Each scene shows the same named points in several views. A view is turned or mirrored, shifted and resized as a whole, has a little noise and may leave points out.

Scene 1
View 1
q985: |  11 |   2 |  -5 |   2 |  -4 |  24 |   8 |   0 |  -7 |   3 |   2 |  14 |   1 |   2 |   3 |  -6 |  -1 |  -7 |  -3 | -12 |
q303: | 10 | 10 | -4 |  2 | -7 | 25 | 10 |  4 |  1 | 11 | -2 |  6 |  0 |  0 |  2 | -3 | -8 | -6 | -2 | -8 |
q143: |  11 |  -4 |  -9 |   6 |   1 |  30 |   0 |  -1 |  -5 |   9 |  12 |   8 | -17 |  11 |  15 |   9 |  -2 |   3 |  -5 |   1 |
q526: |  -6 |  18 |  10 |  -5 | -15 |  18 |  22 |  12 |  12 |  26 |  -6 |  13 |   3 | -18 |   1 |  -3 | -11 | -13 |  19 |  -1 |
q417: |   0 |  12 |   6 |  -5 | -11 |  19 |  19 |   7 |   2 |  14 |  -5 |  18 |   8 | -14 |  -1 |  -9 |  -6 | -15 |  13 |  -9 |
q763: |  16 |   7 |  -8 |  -2 |  -4 |  23 |  13 |  -2 | -12 |  -9 |  -8 |  15 |  19 |  -1 | -11 | -19 |  -1 | -14 |  -9 | -28 |
q607: |   4 |  10 |  -1 |   7 |  -7 |  26 |   5 |   9 |  16 |  34 |  11 |  -4 | -29 |   2 |  21 |  20 | -13 |   6 |   7 |  20 |
q885: |  17 |  12 |  -8 |   0 |  -5 |  23 |  12 |   0 |  -4 |  -4 | -10 |   6 |  16 |   0 |  -9 | -16 |  -7 | -10 | -11 | -22 |
q534: |  -4 |  13 |  10 |  -8 | -14 |  17 |  23 |   8 |   1 |  14 |  -8 |  24 |  15 | -19 |  -5 | -13 |  -4 | -20 |  16 | -13 |
q833: |   8 |  13 |   0 |  -5 |  -8 |  19 |  20 |   1 |  -7 |  -3 | -12 |  19 |  25 | -11 | -12 | -22 |  -3 | -19 |   0 | -27 |
q481: |   4 |  16 |   1 |  -2 | -10 |  20 |  17 |   7 |   6 |  16 |  -6 |   9 |   5 | -10 |   0 |  -6 | -10 | -11 |   7 |  -9 |
q186: |  -1 |   5 |   6 |  -3 |  -9 |  20 |  15 |   6 |   1 |  17 |   3 |  19 |  -3 |  -9 |   6 |  -1 |  -3 | -10 |  14 |  -3 |
q706: |   1 |   5 |   8 | -13 | -10 |  15 |  26 |   2 | -17 |  -8 | -11 |  39 |  35 | -19 | -15 | -31 |   5 | -29 |  13 | -33 |
q545: |  18 |  10 | -10 |   2 |  -3 |  25 |   9 |   0 |  -4 |  -1 |  -5 |   5 |   9 |   5 |  -4 | -10 |  -7 |  -6 | -12 | -17 |
q173: |   8 |   7 |  -3 |  -2 |  -6 |  23 |  14 |   2 |  -4 |   4 |  -3 |  13 |   8 |  -3 |  -2 |  -9 |  -4 | -10 |   0 | -14 |
q725: |  -1 |  11 |   7 |  -7 | -12 |  18 |  21 |   7 |  -1 |  11 |  -6 |  21 |  12 | -14 |  -3 | -10 |  -5 | -17 |  13 | -13 |
q213: |  6 |  8 | -1 |  2 | -6 | 23 | 11 |  4 |  3 | 15 |  1 |  9 | -5 | -2 |  6 |  1 | -7 | -6 |  4 | -3 |
q647: |   5 |  -5 |  -2 |   2 |  -2 |  26 |   6 |   0 |  -8 |   9 |  11 |  19 | -12 |   4 |  13 |   5 |   2 |  -4 |   5 |  -1 |
q743: | -10 |  14 |  13 |  -6 | -16 |  17 |  22 |  13 |  12 |  29 |  -3 |  17 |  -1 | -20 |   5 |   0 |  -9 | -14 |  24 |   3 |
View 2
q725: | -14 |  -6 |  13 | -14 |   5 |   2 |  -1 |   0 |   3 |   5 |  -2 |  -6 |  -3 |   4 |   8 |  -9 |   1 |   9 |  -3 |   0 |
q743: |  -3 |  -9 |   7 | -20 |  20 |   3 |   6 |   2 |   4 |  14 |  10 | -11 | -15 |   4 |  11 |  -5 |  12 |   5 |  -8 |  -5 |
q417: | -12 |  -6 |  12 | -12 |   7 |   4 |  -1 |   2 |   2 |   7 |   1 |  -5 |  -5 |   5 |   8 |  -9 |   2 |   9 |  -4 |  -2 |
q481: | -12 |  -7 |   7 |  -9 |   8 |   8 |  -3 |   6 |   0 |   5 |   4 |   1 |  -5 |   5 |   3 |  -4 |   3 |   4 |  -5 |   1 |
q885: | -22 |  -5 |   9 |   3 | -10 |  10 | -13 |   6 |  -2 |  -4 |  -5 |  10 |   7 |   6 |  -1 |  -8 |  -9 |   7 |   0 |   8 |
q833: | -27 |  -6 |  17 | -10 |  -9 |   2 | -10 |  -2 |   4 |  -2 | -11 |  -1 |   6 |   5 |   3 | -11 |  -6 |  10 |   3 |   8 |
q173: | -13 |  -4 |  12 |  -1 |  -2 |   8 |  -6 |   5 |  -2 |   1 |   1 |   4 |   1 |   5 |   5 | -10 |  -6 |  10 |  -2 |   0 |
q526: |  -9 |  -9 |   6 | -18 |  17 |   4 |   2 |   4 |   3 |  12 |   7 |  -8 | -11 |   5 |   6 |  -3 |  11 |   2 |  -7 |  -1 |
q303: | -8 | -5 |  6 |  3 |  2 | 12 | -5 |  9 | -5 |  3 |  8 |  9 | -2 |  6 |  4 | -5 | -3 |  6 | -5 | -2 |
q607: |  17 |  -5 |  -7 |   7 |  22 |  20 |   5 |  20 | -13 |  11 |  30 |  11 | -14 |   6 |   8 |   3 |   6 |   1 | -14 | -13 |
q186: | -2 | -5 | 11 | -7 |  9 |  5 |  3 |  4 | -2 |  8 |  9 | -4 | -7 |  3 | 12 | -9 |  0 | 12 | -5 | -7 |
q534: | -17 |  -8 |  14 | -22 |   9 |  -1 |   0 |  -3 |   6 |   9 |  -3 | -12 |  -6 |   4 |   8 |  -9 |   7 |   7 |  -2 |   2 |
q143: |  10 |   1 |   6 |  17 |   3 |  16 |  -1 |  15 | -14 |   2 |  19 |  15 |  -1 |   4 |  12 |  -9 | -11 |  14 |  -6 | -12 |
q985: |  -7 |  -2 |  10 |   6 |  -3 |  10 |  -5 |   7 |  -6 |   0 |   5 |   8 |   2 |   5 |   7 | -11 | -10 |  14 |  -2 |  -4 |
View 3
q186: |  -3 |   1 | -12 |  -5 |  15 |   6 |  13 | -14 |  12 |  -8 | -12 |  -9 |   2 |  -1 |   2 |  -5 |   5 |  12 |   0 |  -1 |
q647: |  -9 |  -4 | -10 |  15 |  28 |  -1 |  18 |  -1 |  10 |  -7 | -14 | -10 |  -6 |   1 |  -4 |  -5 |   3 |   4 |  21 |  -4 |
q706: | -19 |  12 |  -8 |  -4 | -12 |  27 |  12 |   4 |   1 |   3 |  -4 |   6 |  23 |   1 | -11 | -17 | -12 | -22 | -36 |  21 |
q481: |  -2 |  -5 |  -8 | -15 |   9 |   2 |   3 |  -3 |   7 |  -3 |  -7 |  -6 |   4 |  -4 |   5 |   5 |   2 |  10 |  -4 |   0 |
q545: |  -9 | -12 |  -2 |   2 |  16 |  -3 |   5 |  22 |  -1 |   3 |  -3 |   0 |  -1 |  -4 |  -4 |  11 |  -7 |  -7 |   9 |   4 |
q173: | -8 | -4 | -6 | -1 | 12 |  4 |  9 |  6 |  5 | -1 | -8 | -3 |  3 | -2 | -1 |  1 | -3 | -1 |  0 |  5 |
q534: |  -6 |   5 | -12 | -16 |   0 |  15 |   7 | -11 |   8 |  -4 |  -8 |  -3 |  13 |  -2 |   2 |  -6 |   0 |   3 | -21 |   7 |
q303: | -4 | -8 | -7 | -4 | 17 | -2 |  8 |  5 |  6 | -3 | -8 | -7 | -2 | -3 |  2 |  7 |  0 |  7 |  9 | -2 |
q213: |  -4 |  -6 |  -8 |  -2 |  20 |  -1 |   9 |  -4 |  10 |  -6 | -11 |  -9 |  -2 |  -3 |   2 |   4 |   4 |  12 |  10 |  -4 |
q607: |  10 | -13 | -12 |  -7 |  35 | -14 |   7 | -18 |  17 | -12 | -17 | -21 | -15 |  -5 |  14 |  12 |  17 |  37 |  31 | -18 |
q743: |   3 |   4 | -16 | -22 |   8 |   9 |   6 | -27 |  15 | -10 | -14 | -12 |   5 |  -3 |  10 |  -2 |  10 |  25 | -11 |  -3 |
q833: | -12 |   0 |  -4 |  -9 |  -2 |  12 |   5 |  13 |  -1 |   4 |  -2 |   4 |  13 |  -3 |  -5 |   1 | -10 | -14 | -17 |  13 |
q143: |  -6 | -10 |  -8 |  16 |  34 |  -8 |  18 |   2 |  10 |  -6 | -14 | -13 | -11 |   0 |  -2 |   2 |   5 |   9 |  31 |  -8 |
q417: |  -4 |   2 | -10 | -13 |   6 |   9 |   7 |  -8 |   9 |  -4 |  -9 |  -5 |   7 |  -3 |   2 |  -3 |   1 |   7 | -10 |   3 |
q885: |  -9 | -10 |  -2 |  -3 |   9 |   1 |   4 |  24 |  -2 |   5 |  -2 |   2 |   4 |  -4 |  -5 |   9 | -10 | -11 |  -1 |   8 |
q763: | -14 |  -6 |  -2 |   3 |   7 |   6 |   8 |  24 |  -2 |   6 |  -2 |   4 |   7 |  -2 |  -8 |   2 | -12 | -19 |  -5 |  12 |
q725: |  -6 |   3 | -11 | -13 |   4 |  11 |   7 |  -7 |   7 |  -4 |  -8 |  -4 |  10 |  -2 |   2 |  -3 |   0 |   3 | -15 |   6 |
View 4
q885: |   3 |   8 |  11 |  -1 |   2 | -15 |  10 |   1 |  -2 |   8 | -15 |  15 | -12 |   8 | -22 |  -3 |  -8 |   3 |  -4 |   0 |
q985: |  -3 |   6 |  11 |   3 |   5 |  -4 |   3 |   4 |   3 |   4 | -19 |   9 |  -9 |  -1 | -13 |  -1 |   0 |  -2 |   2 |  -1 |
q534: |   6 |   2 |   4 |   2 |   4 | -13 | -18 |   5 |  -5 |  18 |  -1 |  16 |   0 |   0 | -19 |   4 |   1 |   4 |   8 |  -1 |
q545: |   0 |   8 |  12 |  -1 |   4 | -11 |  13 |   2 |   1 |   2 | -17 |  10 | -15 |   6 | -19 |  -3 |  -5 |   1 |  -3 |  -1 |
q526: |   2 |  -1 |   8 |  -4 |   4 | -14 | -22 |   9 |  -3 |  10 |   6 |   1 |  -6 |   2 | -13 |   5 |   8 |   4 |  14 |  -2 |
q725: |   4 |   2 |   6 |   1 |   4 | -12 | -14 |   4 |  -3 |  14 |  -4 |  13 |  -3 |   0 | -17 |   3 |   1 |   3 |   8 |   0 |
q763: |   5 |  10 |   7 |   3 |   3 | -11 |  10 |  -1 |  -2 |  12 | -19 |  22 |  -7 |   5 | -23 |  -3 |  -9 |   1 |  -5 |   1 |
q607: | -13 |  -1 |  20 |  -6 |   6 |  -2 | -11 |  13 |   8 | -14 |  -5 | -23 | -21 |  -1 |   2 |   4 |  18 |  -1 |  15 |  -5 |
q213: |  -4 |   3 |  13 |   0 |   5 |  -5 |  -5 |   7 |   3 |   1 | -10 |   0 | -12 |   1 |  -9 |   2 |   6 |   0 |   7 |  -2 |
q833: |   9 |   7 |   5 |   1 |   3 | -15 |   0 |   0 |  -6 |  17 | -10 |  24 |  -4 |   5 | -25 |  -1 |  -8 |   4 |  -1 |   1 |
q417: |   3 |   2 |   7 |   1 |   4 | -11 | -13 |   6 |  -2 |  12 |  -4 |  10 |  -4 |   1 | -16 |   4 |   3 |   3 |   8 |  -1 |
q303: |  -2 |   5 |  13 |  -2 |   4 |  -8 |   0 |   5 |   2 |   1 | -11 |   3 | -13 |   3 | -13 |   0 |   3 |   1 |   4 |  -2 |
q647: |  -9 |   4 |  12 |   7 |   7 |   5 |  -5 |   6 |   8 |  -1 | -21 |   3 |  -8 |  -6 |  -5 |   2 |   7 |  -6 |   8 |  -2 |
q706: |  12 |   7 |  -3 |   9 |   3 | -12 | -11 |  -2 |  -9 |  30 | -11 |  39 |   9 |   0 | -28 |   2 | -11 |   2 |   1 |   2 |
q481: |   2 |   3 |  10 |  -3 |   3 | -13 |  -9 |   6 |  -1 |   7 |  -3 |   4 | -10 |   3 | -15 |   3 |   3 |   4 |   7 |  -2 |
q143: | -11 |   5 |  16 |   3 |   7 |   4 |   4 |   6 |  10 |  -8 | -24 |  -4 | -15 |  -4 |  -3 |   0 |   7 |  -6 |   5 |  -3 |
q173: |   0 |   5 |  10 |   1 |   4 |  -9 |   0 |   3 |   0 |   8 | -13 |  11 |  -8 |   2 | -15 |   1 |  -1 |   1 |   3 |  -1 |
q743: |   1 |  -1 |   8 |  -3 |   5 | -12 | -27 |  10 |  -2 |   9 |   6 |   0 |  -5 |  -1 | -10 |   7 |  11 |   3 |  16 |  -2 |
q186: |  -3 |   2 |   9 |   4 |   6 |  -1 | -15 |   7 |   3 |   6 | -11 |   6 |  -4 |  -5 |  -7 |   4 |   8 |  -3 |  10 |  -2 |
View 5
q743: |  22 |  -1 |  17 | -18 |  17 |   4 |   4 |   8 | -20 | -13 |  16 | -21 |  -9 |  -4 |  -2 |  -9 |   5 |   5 |  -5 |  11 |
q173: |   2 |   0 |   2 |  -4 |  -9 |   6 |   4 |  19 | -14 |  -6 |   1 | -11 |   0 |   0 | -14 |  -9 |   8 |   4 |  13 |  -7 |
q985: |   0 |  -2 |  -4 |  -1 |  -8 |  10 |   1 |  28 |  -9 |  -1 |  -1 | -11 |   2 |  -5 | -11 |  -9 |   8 |   0 |  12 |  -9 |
q303: |   3 |   2 |   0 |  -6 |  -5 |  12 |   3 |  19 | -12 |  -3 |   5 | -18 |   7 |  -5 |  -6 | -12 |  11 |  -3 |  11 |  -5 |
q143: |   3 |  -1 | -11 |  -3 |   1 |  22 |  -6 |  40 |   0 |   8 |   6 | -16 |   8 | -16 |   4 | -13 |   9 | -12 |   8 |  -8 |
q706: |   2 |  -8 |  15 |  -1 | -16 | -16 |  13 |  13 | -23 | -20 | -13 |   4 | -24 |  15 | -39 |   5 |  -2 |  27 |  15 |  -7 |
q417: |  10 |  -2 |  10 | -10 |   1 |   2 |   6 |  13 | -19 | -12 |   5 | -14 |  -8 |   1 | -12 |  -8 |   6 |   7 |   5 |   1 |
q534: |  12 |  -3 |  16 |  -9 |   1 |  -4 |   9 |   9 | -22 | -15 |   4 | -11 | -13 |   4 | -19 |  -5 |   4 |  14 |   5 |   3 |
q647: |   8 |  -5 |  -5 |  -4 |   5 |  14 |  -5 |  40 |  -2 |   4 |   4 | -11 |  -2 | -13 |  -2 |  -8 |   4 |  -5 |   5 |  -6 |
q545: |  -8 |   3 |  -4 |   1 | -20 |  11 |   4 |  18 | -13 |  -3 |  -2 | -14 |  11 |   0 | -14 | -11 |  13 |  -1 |  20 | -13 |
q526: |  17 |   1 |  16 | -16 |  10 |   3 |   7 |   4 | -22 | -14 |  14 | -21 |  -4 |  -3 |  -5 | -10 |   7 |   6 |  -2 |   8 |
q607: |  16 |   4 |  -2 | -15 |  19 |  25 |  -6 |  24 |  -5 |   5 |  22 | -31 |  15 | -21 |  19 | -20 |  12 | -18 |  -5 |   6 |
q833: |  -2 |  -1 |   9 |  -1 | -19 |  -4 |  11 |   9 | -21 | -13 |  -6 |  -7 |  -5 |  10 | -27 |  -4 |   7 |  14 |  18 |  -8 |
q885: |  -9 |   2 |   0 |   0 | -24 |   5 |   8 |  13 | -16 |  -6 |  -4 | -12 |   9 |   5 | -20 |  -9 |  13 |   3 |  21 | -12 |
q763: |  -6 |  -1 |   1 |   1 | -20 |   2 |   7 |  20 | -14 |  -7 |  -7 |  -7 |   0 |   5 | -22 |  -6 |   8 |   8 |  20 | -12 |
q186: |  13 |  -3 |   6 | -11 |   8 |   6 |   2 |  22 | -12 |  -7 |   7 | -14 |  -7 |  -5 |  -6 |  -8 |   5 |   3 |   2 |   1 |
q725: |  10 |  -2 |  11 |  -9 |  -1 |  -1 |   7 |  12 | -19 | -13 |   3 | -12 |  -9 |   2 | -17 |  -6 |   5 |  10 |   6 |   1 |
q213: |   8 |   0 |   1 |  -8 |   2 |  13 |   0 |  21 | -10 |  -2 |   9 | -17 |   5 |  -8 |  -3 | -12 |   9 |  -3 |   6 |  -3 |

In a view up to two points have been moved. Name them for each view, in the order of its rows, or write none.
view 1 -> none
view 2 -> q534
view 3 -> q647
view 4 -> q186
view 5 -> q763

Scene 2
View 1
q572: |  -2 |  -5 |   0 |  19 |   9 | -12 |   9 |   6 |  -2 |  -3 |   3 |   3 |  -5 |   1 |  10 |  -5 |  -8 |  -1 |  -1 |   1 |
q620: | -10 |   6 |  -2 |  10 |  -5 |   3 |   0 |  -3 |  -3 |  -5 |   5 |  -1 |  -6 |  -4 |   5 |  -4 |   8 |  -9 |  -2 | -15 |
q105: |  -4 |  18 |   2 |  -1 | -13 |  17 |  -2 | -11 |  -5 |  -5 |   2 | -11 | -14 |   8 |  11 |  17 |  15 | -12 |   5 | -22 |
q905: |   9 |  12 |  16 |  19 |   3 | -13 |  17 |   3 | -20 | -17 |  20 |  17 |  -4 |   4 |   4 |  -9 |  -6 | -14 |   9 |  -1 |
q828: |  -8 | -11 | -10 |  15 |   9 |  -5 |   0 |   5 |   9 |   5 |  -7 |  -9 |  -7 |   0 |  13 |   1 |  -4 |   5 |  -6 |  -2 |
q683: |  -6 |  16 |   1 |   2 | -11 |  14 |  -2 | -10 |  -4 |  -4 |   3 |  -8 | -12 |   5 |   9 |  11 |  14 | -11 |   3 | -21 |
q867: |  -7 |   6 |  -1 |   9 |  -4 |   3 |   0 |  -3 |  -2 |  -4 |   4 |  -3 |  -8 |   1 |   9 |   2 |   5 |  -7 |   0 | -13 |
q525: |  -8 |  -5 |   0 |  22 |   7 | -14 |   8 |   6 |  -4 |  -6 |   9 |   9 |   0 |  -9 |   4 | -17 |  -6 |  -5 |  -3 |  -3 |
q200: |   1 |  12 |   3 |   4 |  -5 |   9 |   1 |  -5 |  -4 |  -3 |   1 |  -9 | -14 |  12 |  14 |  17 |   6 |  -7 |   6 | -12 |
q692: |  -4 | -11 |  -4 |  21 |  12 | -14 |   7 |   8 |   2 |   0 |   1 |   2 |  -4 |  -2 |  10 |  -9 | -10 |   2 |  -3 |   3 |
q625: |   0 |  10 |   2 |   5 |  -4 |   7 |   2 |  -4 |  -3 |  -3 |   0 |  -9 | -13 |  10 |  14 |  15 |   6 |  -6 |   4 | -11 |
q248: |  -2 |   4 |   6 |  18 |   3 |  -9 |   9 |   3 |  -9 | -10 |  12 |   9 |  -3 |  -2 |   5 | -10 |  -3 |  -9 |   2 |  -5 |
q709: |  -6 | -12 |  -9 |  17 |  10 |  -7 |   2 |   7 |   8 |   5 |  -7 |  -7 |  -7 |   1 |  14 |   1 |  -7 |   5 |  -5 |   1 |
View 2
q625: | -11 |  -7 |  -3 | -10 | -18 |  -8 |  -2 |   0 |  23 |  -6 | -18 |  40 |   9 |  -5 |  -8 |   0 |   0 |  -2 |  27 |  -1 |
q572: | -17 |  15 |   6 |  -6 |  18 | -13 |  -2 |  -3 |  17 |  -8 |  -6 |  -9 |  17 |   0 |  -6 | -12 |   6 |  13 |   8 | -19 |
q692: | -14 |  19 |   8 |  -6 |  17 | -20 |   4 |  -3 |  16 |  -6 |  -8 | -22 |  18 |   1 |  -2 | -17 |  10 |  11 |   4 | -25 |
q867: |  -8 |   6 |  -2 |  -2 | -12 |  -1 |   2 |  -2 |  11 |  -8 |  -7 |  25 |  14 | -12 |  -3 |  -5 |   3 |   1 |  11 |  -1 |
q709: |  -8 |  14 |   5 | -10 |  -3 | -30 |  11 |   1 |  22 |  -1 | -20 | -16 |  15 |   2 |   3 | -20 |  15 |   1 |  11 | -25 |
q200: | -13 |  -9 |  -3 | -10 | -19 |  -6 |  -3 |  -1 |  23 |  -5 | -18 |  44 |   9 |  -6 |  -9 |   3 |  -1 |  -2 |  28 |   1 |
q525: | -14 |  22 |   5 |   1 |  18 |  -2 |   0 |  -7 |   6 |  -9 |   4 | -11 |  22 |  -8 |  -4 | -12 |   4 |  14 |  -5 | -13 |
q828: |  -5 |  12 |   3 | -10 | -10 | -28 |  12 |   2 |  21 |   0 | -22 | -10 |  15 |   0 |   5 | -20 |  15 |  -3 |  12 | -22 |
q683: |  -4 |  -5 |  -7 |  -3 | -31 |   6 |   0 |  -2 |  12 |  -7 | -11 |  54 |  12 | -17 |  -4 |   5 |  -1 |  -6 |  20 |  10 |
q105: |  -5 | -11 |  -9 |  -6 | -34 |   6 |  -1 |  -3 |  15 |  -6 | -14 |  62 |  10 | -17 |  -7 |   8 |  -2 |  -8 |  24 |  12 |
q905: | -35 |   8 |   7 |  -3 |  43 |  16 | -25 | -11 |  11 | -20 |  15 |  16 |  19 |  -3 | -25 |   7 | -15 |  31 |   7 |  -2 |
View 3
q572: |  -3 |  -1 |  13 |   4 | -35 |   0 |  -8 |   9 | -23 |  -7 |  -3 |  11 |  -8 |   0 | -13 |   1 |   7 |   1 | -16 |  15 |
q200: |   6 |   9 |  15 | -21 |   7 |   7 | -22 |  -7 |  -8 |   0 |   2 |   1 |   3 |  -5 |  17 |  20 |  22 |  27 |  -4 |  -7 |
q620: |   4 |   8 |  10 |  -8 |   5 |  -6 |  -9 |   6 |   0 |   0 |  -4 |  11 |  -3 |   3 |  -1 |   4 |  11 |   5 | -31 |  -4 |
q709: |  -3 | -11 |   8 |  15 | -26 |  19 | -20 |  18 | -16 | -15 |  15 |  18 |  -6 |  -4 | -15 |  12 |   6 |  -2 |  -4 |  12 |
q905: |  -3 |  17 |  24 | -21 | -39 | -31 |   9 | -12 | -33 |   7 | -36 |  -5 |  -6 |   7 |  -1 | -11 |  11 |  15 | -28 |  17 |
q683: |   8 |  13 |  13 | -24 |  25 |   2 | -18 |  -5 |   5 |   3 |   1 |   3 |   4 |  -1 |  17 |  15 |  22 |  22 | -19 | -15 |
q248: |  -3 |   8 |  16 |  -8 | -26 | -17 |   1 |   1 | -19 |  -1 | -18 |   7 |  -7 |   5 |  -8 |  -6 |   9 |   5 | -29 |  11 |
q692: |  -6 |  -7 |  10 |  13 | -38 |   5 |  -9 |  16 | -23 | -11 |   2 |  16 | -11 |   0 | -20 |   0 |   3 |  -5 | -14 |  19 |
q525: |  -6 |   0 |  12 |   7 | -32 | -12 |   1 |  13 | -16 |  -7 | -12 |  15 | -10 |   6 | -20 |  -9 |   1 |  -9 | -34 |  16 |
q867: |   3 |   6 |  10 | -10 |   2 |   1 | -14 |   4 |  -3 |  -1 |   0 |   8 |  -1 |   0 |   3 |   9 |  14 |  10 | -20 |  -3 |
q828: |  -1 | -10 |   6 |  14 | -18 |  20 | -21 |  19 | -11 | -15 |  17 |  18 |  -6 |  -5 | -11 |  13 |   7 |   0 |  -7 |   7 |
q105: |  10 |  15 |  13 | -31 |  32 |   6 | -24 |  -9 |   6 |   5 |   5 |  -1 |   6 |  -3 |  25 |  23 |  27 |  32 | -10 | -19 |
View 4
q572: |  13 |  18 | -14 |   6 |   1 |  10 | -24 |  -5 |  -4 |  10 |  -3 | -10 |   2 |   3 |  -1 |  13 |   0 |  21 |   1 | -11 |
q105: | -23 | -20 |  10 | -14 |  -1 |  14 |  -5 | -10 |   0 |   0 |  -1 |   1 |  24 | -12 |  24 |  -3 |  13 | -10 |  13 |  14 |
q828: |   4 |  21 |  11 |  -4 |   3 |   1 | -18 |  -9 |  -8 |  17 |  -8 | -17 | -14 |   9 |   7 |   5 |   2 |  20 |   4 | -10 |
q709: |   9 |  23 |   7 |  -3 |   4 |   2 | -21 |  -9 |  -7 |  16 |  -9 | -19 | -14 |   9 |   5 |   6 |   2 |  23 |   3 | -13 |
q625: |  -9 |  -8 |   4 | -13 |   1 |  11 | -15 | -11 |   2 |   0 |  -8 |  -7 |  14 |  -8 |  21 |   0 |  11 |   4 |  10 |   4 |
q620: | -11 |   3 |   1 |   2 |  -1 |  11 | -10 |  -3 | -10 |  12 |   7 |   3 |  14 |  -1 |   1 |   8 |   1 |   0 |   6 |   3 |
q248: |   6 |  11 | -23 |  11 |  -1 |  15 | -23 |  -1 |  -5 |   8 |   4 |   0 |  19 |  -2 |  -5 |  17 |  -3 |  12 |   2 |  -5 |
q867: |  -9 |   1 |   1 |  -2 |   0 |  11 | -12 |  -6 |  -6 |   9 |   1 |  -2 |  13 |  -2 |   8 |   6 |   4 |   3 |   8 |   1 |
q200: | -10 | -10 |   3 | -14 |   1 |  11 | -14 | -11 |   2 |  -1 |  -7 |  -7 |  16 |  -9 |  23 |  -1 |  12 |   2 |  11 |   5 |
q692: |  14 |  26 | -10 |   7 |   2 |   7 | -25 |  -5 |  -7 |  15 |  -4 | -14 |  -6 |   7 |  -5 |  14 |  -3 |  25 |   0 | -14 |

In a view up to two points have been moved. Name them for each view, in the order of its rows, or write none.
view 1 -> none
view 2 -> q525
view 3 -> q105
view 4 -> none
